Each scene shows the same named points in several views. A view is turned or mirrored, and shifted as a whole, has a little noise and may leave points out.
(in the rows, 100 means zero)

Scene 1
View 1
k643: 88,102,105,81,96,97,104,87,100,114,89,101,94,85,101,94,96,102,86,119,105,103,87,104
k909: 86,104,104,83,91,121,106,91,102,115,108,101,87,92,99,105,92,96,88,129,111,107,66,114
k294: 103,113,94,85,109,87,99,94,94,104,89,92,126,83,89,96,97,93,115,116,89,101,108,82
k351: 86,104,106,82,91,116,104,83,104,112,100,105,91,85,104,103,90,100,84,131,109,110,77,108
k496: 87,97,106,83,90,118,111,107,100,128,102,121,81,88,101,102,99,114,77,122,121,108,79,119
k283: 102,109,100,88,100,88,107,86,90,104,94,99,109,80,94,89,101,100,106,114,82,106,101,97
k128: 85,114,99,81,96,105,104,78,106,103,97,93,105,91,101,99,89,95,99,129,93,105,88,93
k933: 105,110,105,91,99,103,112,96,95,113,105,87,104,91,90,104,95,98,109,116,88,110,85,109
k757: 91,109,93,84,96,123,106,101,99,114,106,116,104,86,94,97,97,108,104,123,104,107,93,92
k348: 102,113,105,88,104,81,95,74,96,91,94,89,129,73,101,111,88,76,94,140,92,111,95,99
k464: 92,103,88,81,101,119,99,112,93,119,99,114,102,85,87,92,103,105,106,113,112,98,91,89
k302: 89,111,95,80,103,100,99,90,103,105,94,101,115,86,97,100,94,95,99,128,101,101,98,88
k620: 82,105,94,79,103,104,104,110,106,121,103,91,94,105,91,105,99,93,97,121,115,91,74,110
k557: 89,105,106,84,101,90,99,93,104,109,97,104,111,82,103,115,93,87,76,142,116,105,86,115
k342: 91,102,86,79,104,104,96,101,88,111,94,98,97,87,86,81,108,95,112,104,101,89,86,87
k927: 76,109,79,78,103,106,90,97,99,97,105,114,112,86,96,95,102,84,98,137,113,87,86,87
k573: 77,105,96,81,95,94,107,94,103,110,100,121,96,89,105,94,103,103,80,132,109,97,91,109
k893: 87,108,92,75,107,94,93,93,102,110,79,99,117,85,95,93,95,97,99,118,107,95,104,77
k745: 90,108,103,83,99,88,108,85,101,109,94,90,99,92,99,96,97,96,95,120,93,100,87,107
k477: 83,106,103,80,95,104,105,89,107,114,96,103,96,91,103,103,92,101,84,129,109,105,83,107
k26: 92,104,92,81,105,85,94,88,89,102,90,88,104,85,91,85,104,83,105,113,96,90,85,94
k420: 94,98,100,81,98,111,97,97,91,117,94,103,92,81,92,93,100,97,95,114,113,101,79,100
k472: 98,112,102,88,103,92,107,100,102,110,100,102,118,86,96,112,94,96,94,131,101,108,98,107
View 2
k348: 83,97,70,82,99,111,112,111,106,97,83,92,107,66,105,94,106,110,114,113,118,129,92,90
k757: 87,104,106,107,100,106,113,114,101,109,99,105,80,94,123,96,93,102,110,94,88,105,118,94
k472: 86,92,85,89,99,113,98,117,99,104,101,96,95,84,116,102,98,108,111,109,107,114,116,90
k573: 90,93,82,99,116,111,95,102,94,120,97,117,83,100,120,104,97,117,99,105,88,113,112,92
k557: 85,83,82,77,102,112,98,107,90,112,103,105,97,80,127,104,109,123,97,111,104,120,105,94
k128: 86,106,84,101,103,114,112,110,103,116,93,102,100,94,119,94,99,107,111,98,104,113,91,106
k643: 86,92,91,100,107,108,99,108,103,121,107,115,93,93,112,99,90,118,110,104,96,123,100,101
k302: 87,106,91,100,101,109,109,110,105,117,90,99,97,82,115,102,94,105,111,107,106,110,104,93
k745: 87,95,80,98,106,116,96,114,109,115,104,107,96,98,107,98,94,112,113,106,109,118,96,104
k620: 89,92,102,92,98,118,93,115,107,128,118,106,80,102,129,108,101,113,99,102,112,100,102,106
k283: 86,102,86,106,104,108,104,118,120,103,95,101,92,87,93,95,86,102,124,107,107,123,104,92
k26: 90,104,91,102,105,110,103,111,128,122,96,108,82,86,99,103,93,108,110,112,121,117,86,97
k909: 86,89,98,91,101,113,107,112,96,111,114,114,81,103,131,91,108,119,100,90,93,115,96,112
k893: 86,109,99,105,100,104,107,105,110,132,90,102,100,74,110,110,82,105,112,113,110,110,102,89
k496: 86,81,106,96,106,107,95,110,88,116,123,124,76,105,131,98,95,123,100,94,75,117,118,102
k420: 86,94,110,99,100,104,105,111,110,118,111,116,76,89,116,98,92,115,106,100,96,118,100,100
k294: 86,109,92,103,96,108,106,119,122,111,89,89,97,74,97,105,84,96,122,113,120,112,107,86
k477: 86,92,89,95,105,112,101,107,93,119,106,111,96,96,125,98,98,118,104,100,95,116,102,104
k464: 88,104,119,107,98,103,108,113,112,120,104,108,70,89,119,105,87,103,107,100,95,103,116,91
View 3
k283: 87,107,85,84,98,121,114,98,109,106,110,107,98,109,93,86,104,92,99,94,103,100,107,97
k893: 104,90,107,83,96,108,110,116,111,107,124,118,93,93,94,86,97,74,95,87,102,101,106,88
k302: 97,93,105,78,92,113,112,108,112,102,119,107,96,101,98,96,103,82,94,85,102,90,111,91
k351: 105,86,110,72,86,102,109,106,91,100,105,95,97,109,96,108,112,101,92,94,108,69,113,109
k294: 83,103,93,86,98,119,110,101,122,104,127,116,94,99,93,82,99,80,101,82,101,108,112,85
k477: 102,88,116,77,88,102,113,113,94,103,107,100,102,107,93,105,109,98,94,96,108,76,114,100
k757: 104,89,104,89,76,112,106,98,108,99,121,103,93,118,103,110,98,82,90,94,108,87,109,111
k927: 109,83,111,93,91,116,118,101,103,94,122,103,92,89,116,102,106,68,83,88,106,77,111,83
k933: 80,104,99,89,89,113,108,89,104,96,120,107,99,117,85,99,110,103,104,90,109,86,121,101
k26: 96,100,95,95,108,115,115,96,93,100,119,115,94,89,93,80,110,87,99,92,106,90,109,84
k557: 85,85,120,72,84,97,112,116,103,106,105,91,101,92,104,100,117,102,88,91,111,76,125,84
k464: 106,87,104,105,75,106,102,99,100,101,128,113,88,108,102,101,95,79,90,99,114,93,107,107
k620: 96,90,128,106,87,100,113,103,86,95,123,110,102,105,89,107,110,95,98,96,116,76,122,91
k420: 103,89,102,94,84,100,102,100,89,103,116,108,88,101,95,95,107,95,92,100,115,83,109,106
k643: 101,93,106,81,93,103,112,113,92,108,105,105,100,104,90,93,107,99,95,99,109,86,109,100
k342: 106,96,96,109,96,113,109,92,91,99,126,120,89,99,94,88,100,80,97,98,111,94,104,97
k496: 105,83,117,94,67,92,106,112,83,107,103,94,99,119,99,113,106,106,86,113,120,77,112,117
k909: 103,87,114,83,83,100,107,98,85,94,110,97,96,110,94,112,115,104,94,95,114,63,118,108
k472: 79,95,110,81,83,109,112,107,115,105,114,98,101,106,100,99,107,95,94,90,107,92,122,88
View 4
k464: 86,80,94,93,95,105,103,88,91,91,100,117,84,97,87,109,103,103,69,91,88,91,101,93
k757: 89,80,94,98,101,99,102,89,91,96,105,115,85,96,92,113,104,112,83,96,97,98,106,103
k294: 102,98,88,99,98,95,102,93,103,93,52,107,94,92,102,99,95,106,80,93,101,83,105,101
k26: 86,100,97,84,83,108,89,86,98,98,63,114,86,99,98,102,99,95,83,94,105,78,124,98
k128: 82,98,90,97,100,102,93,88,95,102,82,113,87,93,101,109,101,113,106,100,109,97,119,112
k893: 87,103,85,100,93,105,93,88,101,99,65,116,85,92,89,111,87,105,89,89,90,90,100,95
k933: 87,88,91,87,106,103,108,86,96,93,86,93,91,90,109,100,115,104,83,100,115,86,119,110
k620: 66,93,99,77,95,121,105,84,96,91,99,102,69,81,97,102,108,101,90,91,89,92,120,98
k302: 88,98,93,99,100,100,98,89,96,98,74,110,85,92,93,108,95,112,93,93,99,97,112,101
k557: 74,108,101,93,109,108,104,80,87,102,81,84,70,88,81,113,95,108,100,86,107,110,133,94
k348: 92,113,95,103,110,94,99,87,90,101,45,93,91,98,93,104,97,111,99,93,120,102,134,105
k472: 92,97,97,96,110,99,109,87,95,96,78,88,79,85,95,107,98,112,88,89,106,100,119,99
k283: 104,91,90,94,95,94,95,87,103,102,72,102,91,96,104,108,98,103,81,97,119,81,115,104
k927: 84,94,113,96,90,103,95,94,86,94,79,127,74,99,83,105,94,114,92,89,84,103,125,94
k342: 86,86,94,84,81,108,93,88,98,93,83,123,87,100,97,104,102,95,72,95,94,76,109,96
k745: 84,99,93,86,95,107,94,82,102,104,82,98,80,88,103,109,99,102,97,96,115,86,124,105
k909: 65,90,96,86,103,114,100,80,84,100,113,102,78,95,90,113,114,105,97,98,109,103,128,106
k496: 74,81,95,86,102,112,102,75,89,105,132,90,69,91,81,127,104,101,83,90,108,102,115,93
k573: 88,90,107,91,93,103,93,83,96,108,103,102,65,89,87,122,88,110,95,89,105,99,124,94
k420: 76,91,90,88,93,111,97,81,89,98,98,107,84,101,84,114,106,95,77,93,104,90,114,96
k351: 72,94,92,93,103,108,96,79,86,106,106,102,80,96,86,120,105,107,100,97,114,105,124,106

In a view up to two points have been moved. Name them for each view, in the order of its rows, or write -.
view 1 -> k557
view 2 -> k128, k283
view 3 -> -
view 4 -> k757
